Each row is a point on a tangle of strands that fork, close into loops and nearly touch. The rows are in no order.
Two points are linked if the straight distance between their rows is under 74.3.
feda: 10 -1 -18 -37 -44 0 5 -29 34 24 -19 -28 -37 13 35 4 -7 49 -16 5 -33 33
puze: 6 -12 12 -4 -9 -8 40 -4 31 5 -12 22 1 26 -2 -25 16 -21 -40 31 36 22
dipe: 45 7 5 19 58 16 -23 -36 -10 9 20 8 -9 7 7 -11 56 -20 18 18 -12 -24
dubo: 41 18 -20 -25 15 -10 -46 -12 0 7 -3 -16 -52 -12 15 24 -1 39 18 -4 -57
 -14
rog: -49 -23 15 8 -1 2 -19 30 -30 -32 6 -25 33 -20 7 -11 -12 -5 13 -44 11 -36
Rem: -19 -16 -6 -1 -12 23 -3 -6 -27 -11 47 -50 48 -20 18 -8 17 12 22 -47 -11
 -88
fiko: -20 -8 -16 -6 -21 5 -18 23 -34 -9 10 24 5 -10 18 -11 -16 12 -16 -26 5 3
Vugim: 22 14 -27 -12 -6 -14 -20 -4 5 -2 -10 -19 -45 -7 -7 31 -31 24 17 0 -39 11
Zodus: -45 -14 12 -9 -33 -6 24 -43 -5 5 24 -45 22 -7 6 -4 -12 0 -5 -50 20 -18
siti: 39 15 -5 12 -1 -8 20 -1 36 43 -37 -9 -48 26 -16 17 -49 35 21 25 -1 39
lenug: -41 -6 31 -14 -27 -3 13 0 1 25 -25 -7 11 -12 19 -13 5 18 -11 -21 19 40
Zin: -42 -12 0 -14 -3 1 -17 79 3 -37 -10 2 29 -27 -9 0 -5 -9 -15 11 9 -3
fumap: -27 5 24 16 34 2 -19 53 -11 -20 -30 42 26 -8 -20 -26 2 -8 -23 -7 41 -12
roka: -7 -10 -16 -21 -13 11 -28 33 -17 -20 17 31 19 -6 35 -19 23 6 -38 -1 -1
 -12
rakir: -46 -3 21 12 13 6 -19 52 -26 -12 -22 23 27 -14 -13 -15 -17 6 -7 -26 29 3
vefa: -21 5 38 -14 16 -10 14 28 40 -3 -35 5 22 -22 -12 -17 34 -25 -21 25 22 8
fes: -3 38 5 -10 -9 0 17 29 45 36 -70 40 -5 -19 -16 1 1 19 -10 19 10 28
tukop: 21 23 -13 46 16 10 18 30 -3 22 -8 46 9 40 -45 37 -52 1 29 15 -1 17
fazir: -3 32 -3 -4 -15 0 6 26 26 37 -53 21 -15 -9 -14 15 -31 32 6 4 4 38
Fevid: -30 -30 24 2 -16 4 25 -44 -8 -7 43 -67 35 4 14 -4 4 -5 9 -32 5 -32
Tovi: 14 14 -15 47 29 4 21 44 -2 -4 -3 48 21 34 -56 15 -31 -27 2 23 18 9
bego: 5 -4 -12 22 24 18 -29 7 -50 -18 34 51 -7 26 19 -31 0 -5 -14 -17 22 -9
Suzel: -40 -8 -22 -12 -13 -7 -10 66 0 -36 1 -20 27 -35 -21 26 -23 -18 5 0 -12
 -6
busak: 13 17 -21 -5 0 -2 -6 33 14 -20 -11 54 0 -9 -11 -14 12 -20 -39 26 6 -10
Lupal: 3 3 -38 -43 -47 1 -17 6 13 -6 3 -2 -17 -10 28 18 4 28 -20 13 -40 12
peza: 4 -2 -6 -9 -5 2 -19 -37 -30 16 14 16 -27 2 32 -10 -6 21 8 -24 -8 10
tedi: 13 13 20 -3 17 -23 0 -18 14 0 -18 -45 -26 -8 -17 36 -6 -8 43 14 -18 29
lil: 56 25 1 10 45 -3 -14 -51 8 27 -21 43 -44 5 10 -27 24 6 7 6 -8 -23
buki: 16 27 9 37 8 11 18 2 -4 36 -26 71 -10 18 -14 -24 -27 5 0 3 41 13
fonu: -19 -2 -17 -45 -56 -1 2 -18 25 8 -10 -30 -3 -16 30 9 7 36 -17 -6 -35 14
Rabon: 38 -4 20 -8 23 23 -4 -34 15 33 10 -10 20 -7 20 -13 82 11 -7 40 -17 -18
zodiz: 29 1 0 -2 -6 -12 26 -27 34 33 -26 -32 -54 32 -2 12 -37 32 16 18 -4 48
Novok: -3 -16 -19 -4 -31 -4 27 18 11 9 1 9 -4 24 -5 6 -29 1 -16 20 18 44
Soge: 28 0 20 -17 12 4 4 -22 28 11 -2 -8 12 -3 15 -6 66 -9 -15 42 -12 -4
lisuf: 24 41 -1 3 -4 -7 19 17 47 23 -72 50 -11 -30 -27 -10 1 2 -15 26 -1 -2
tisa: 28 -10 9 20 25 -12 24 -17 19 -16 -24 26 14 -13 -14 -35 49 -49 -26 23 -4
 -23
zisi: -34 -55 12 -4 -22 3 5 -5 -23 -21 33 -19 24 30 30 -24 0 14 -33 -11 17 -1
far: 7 -2 15 -21 -2 3 -3 6 18 -11 7 -10 13 -4 15 -1 45 -8 -14 30 -6 0
gorip: 41 6 14 -23 17 -6 -16 -44 16 33 -16 -30 -42 7 24 4 24 41 11 9 -37 10
Vidol: 24 15 -19 -2 10 2 -18 15 8 -19 -11 63 8 -21 4 -29 35 -21 -40 15 -8 -36
Bozel: -28 -5 16 -3 -11 -18 32 -21 19 -3 -3 -68 5 -15 -26 32 -17 -20 33 -8 -3
 21
tig: -8 -4 -27 3 -16 -4 5 38 -4 -10 2 17 3 6 -19 19 -30 -6 -4 14 2 28
Mam: -13 -22 24 -11 -5 6 -6 18 -1 -19 14 -15 27 5 24 -12 37 -6 -20 16 10 -1
nog: -21 24 -35 -24 -34 0 -24 -19 -2 -3 18 -21 -2 -40 3 25 -13 11 8 -49 -28
 -52
Regok: 40 2 16 14 52 12 -16 -46 -17 6 31 -18 -11 19 8 9 45 -18 38 18 -15 -5
bofun: -32 -25 30 0 4 -2 4 18 -7 -21 5 -30 20 3 5 -7 11 -15 -1 0 18 14
Kon: -34 -38 15 7 -10 -10 27 12 -3 -18 8 -30 16 20 -12 2 -18 -23 -5 3 27 33
mipuz: 1 -20 -21 -6 -16 5 -1 -56 -30 11 41 -8 -27 21 25 0 -20 11 7 -25 -14 -1
buso: -34 -16 -13 37 9 -1 -5 35 -38 -28 15 1 21 7 -32 10 -49 -18 10 -30 15 1
Vebe: -40 13 -26 5 -19 -4 -5 10 -14 -6 14 -16 16 -35 -34 25 -49 -10 12 -52 7
 -34
vodi: 21 -5 -3 20 35 7 -15 5 -6 -29 21 26 5 14 -2 -22 30 -36 -23 15 12 -24
dil: 15 24 -2 8 2 -7 16 17 26 3 -42 60 4 -18 -23 -24 8 -17 -30 19 16 -6
tor: -35 4 34 -17 -6 -4 14 32 28 19 -39 8 20 -15 1 -16 17 2 -21 9 28 37
gebep: 5 -1 -7 6 8 13 -27 -19 -50 7 23 42 -18 16 33 -24 -8 9 4 -28 11 1
defep: -30 23 -29 -9 -27 -5 -19 5 -17 -1 -2 -3 2 -43 -16 24 -38 9 15 -49 -14
 -22
sebez: -3 -16 2 -13 -15 17 -13 16 -7 -22 34 -41 35 -19 30 12 37 5 14 8 -35 -29
legon: 25 9 1 -26 -9 -4 -9 -24 18 23 -16 -1 -40 8 23 -1 8 35 -3 9 -18 24
biv: 5 -11 22 -7 -5 -5 19 -28 5 7 9 -15 -12 23 13 -2 12 -6 1 16 11 34
niv: -32 -3 -31 22 -11 -5 4 22 -24 -11 16 -7 16 -6 -44 29 -53 -18 18 -31 3 -8
teto: -11 -4 -6 -18 -13 -5 -17 19 -6 -27 17 -24 13 -28 12 21 9 -10 16 -4 -26
 -11
Pezoz: -24 -9 11 -2 20 3 -26 57 1 -40 -9 20 30 -7 -5 -21 17 -14 -31 12 23 -22
Pivog: -3 5 -23 -15 -22 7 -32 -12 -23 -6 21 -15 4 -29 24 16 3 15 14 -27 -35 -31
digo: 45 -3 17 -31 6 9 2 -51 35 39 -2 -26 -18 16 29 -1 53 39 -9 37 -30 10
vokuf: -13 -36 -8 5 -14 1 22 -57 -29 -4 53 -25 -12 35 16 -3 -22 -8 4 -19 6 7
Dofor: 14 11 -31 -16 -8 -3 -11 30 0 -22 10 28 -9 -1 -2 13 0 -13 -13 24 -3 7
ses: 17 -1 -13 1 -20 -3 35 8 30 18 -12 30 -14 30 -9 -7 -15 -4 -19 35 29 38
Mefek: 2 -4 -4 41 31 3 9 25 -20 -21 17 26 4 34 -38 4 -25 -29 6 7 29 20
kadus: -41 -6 -2 -20 -35 -5 8 10 3 6 -16 -13 7 -22 5 5 -10 12 -9 -22 -1 21
fegev: -46 -21 23 15 12 5 -27 33 -39 -24 -5 5 25 -2 7 -20 -6 5 -8 -35 31 -11
sino: 3 -1 37 -11 7 -10 33 -11 39 7 -27 3 12 2 -5 -26 41 -23 -27 32 25 17
molo: 6 14 -36 -3 -12 -18 -3 -2 1 7 -13 -17 -32 -9 -32 41 -53 18 28 -9 -28 13
mame: 12 13 14 17 17 -1 11 -2 -6 10 -10 32 -8 15 -9 -13 -2 -11 -1 6 31 21
Sov: 54 35 -10 19 10 -8 13 12 44 31 -47 27 -39 14 -34 17 -39 24 11 36 -3 9
meren: 61 31 -3 5 33 -6 -6 -31 17 28 -24 32 -65 19 8 -14 -13 26 6 14 -3 -2
Lono: -7 -32 -2 8 0 22 -13 14 -31 -27 46 -45 46 -8 25 -3 25 7 25 -20 -21 -60
ver: -30 -26 28 11 10 6 -17 16 -34 -25 16 -42 37 -8 20 -15 14 2 20 -34 4 -41
Komi: 23 0 10 15 37 -7 -15 -45 -23 -6 26 -43 -26 6 2 25 7 -15 52 -1 -27 -1
Nem: -5 5 -44 8 -16 -13 -2 3 -14 -16 20 -14 -11 -13 -37 41 -51 -14 27 -16 -22
 -2
zuve: 20 6 -12 29 29 12 -11 -1 -24 -15 16 64 -9 23 -1 -38 5 -25 -25 -3 24 -17
Baki: -18 8 18 -1 8 -20 11 -2 15 1 -19 -53 -6 -23 -27 37 -15 -17 50 0 -10 29
Vome: 14 19 -1 -8 -14 -4 -2 -9 12 25 -30 11 -32 0 7 1 -18 29 8 -3 1 34
Nelik: 9 41 12 30 13 7 27 26 12 34 -48 60 8 2 -39 -2 -19 5 2 10 25 11
viza: 20 0 3 18 36 -8 -2 11 14 -37 -1 11 22 -7 -20 -16 48 -54 -19 30 -3 -33
nug: -29 -12 1 -9 -6 -4 -7 43 -1 -48 17 -41 25 -29 1 17 3 -25 19 -2 -19 -23
Melo: -23 -21 28 9 -2 -9 23 -39 -6 -11 23 -68 14 0 -1 12 -1 -24 30 -15 1 1
vafet: 15 9 8 22 32 -6 6 2 -9 -15 5 7 -7 17 -23 6 -2 -34 19 12 19 23
nifa: 27 -15 23 -12 7 23 -5 -51 4 41 19 -23 5 10 34 -7 62 38 3 27 -22 6
suk: 47 18 -1 13 49 5 -20 -40 -4 10 -4 38 -18 1 8 -22 44 -18 1 9 -8 -30
Sive: -34 -1 -9 -13 -29 2 0 -40 -15 6 37 -33 9 -15 3 6 -19 0 -1 -59 11 -44
Keda: 58 31 -18 0 14 -8 2 -3 33 13 -28 29 -56 13 -14 5 -23 15 0 32 -8 1
demod: 15 -5 -1 -11 -8 -19 18 -29 24 10 -10 -42 -36 17 -10 24 -25 7 25 18 -12
 42
Zolad: 16 -6 -9 -12 3 14 -22 13 0 -3 9 46 21 -7 30 -34 56 -3 -51 13 -1 -34
liti: -23 -48 -5 -6 -29 7 20 -41 -24 -11 59 -28 10 27 27 -15 -12 3 -22 -22 1
 -8
Bik: -31 2 -4 -6 -16 9 -17 -9 -28 -10 32 -35 32 -32 15 -1 1 3 17 -61 -7 -68
Nupi: 9 -15 26 -4 4 8 6 -39 -7 14 21 -26 3 17 26 1 33 5 9 12 -10 15
zupaz: -6 -25 -6 5 -14 -9 26 -8 -4 -7 23 -8 -5 36 -2 0 -20 -15 -7 11 24 40
ludu: 17 40 13 48 23 15 25 29 -1 41 -36 57 11 26 -42 29 -43 7 27 12 10 12
gusu: -42 -11 -6 -12 -36 2 -5 9 -18 -5 8 -6 14 -19 16 -7 -12 10 -16 -39 1 -6

How many points has the smallest loop of links through each point below? Write none if it is on no loop.
Zolad -> 16
teto -> 12
zupaz -> 10
mame -> 8
mipuz -> none

A tip is a point with one link. Name the tips that can be reached along the links from each point below, in the order of the rows.
siti -> dubo, buso, Komi
Kon -> Lupal
vokuf -> tisa, zisi
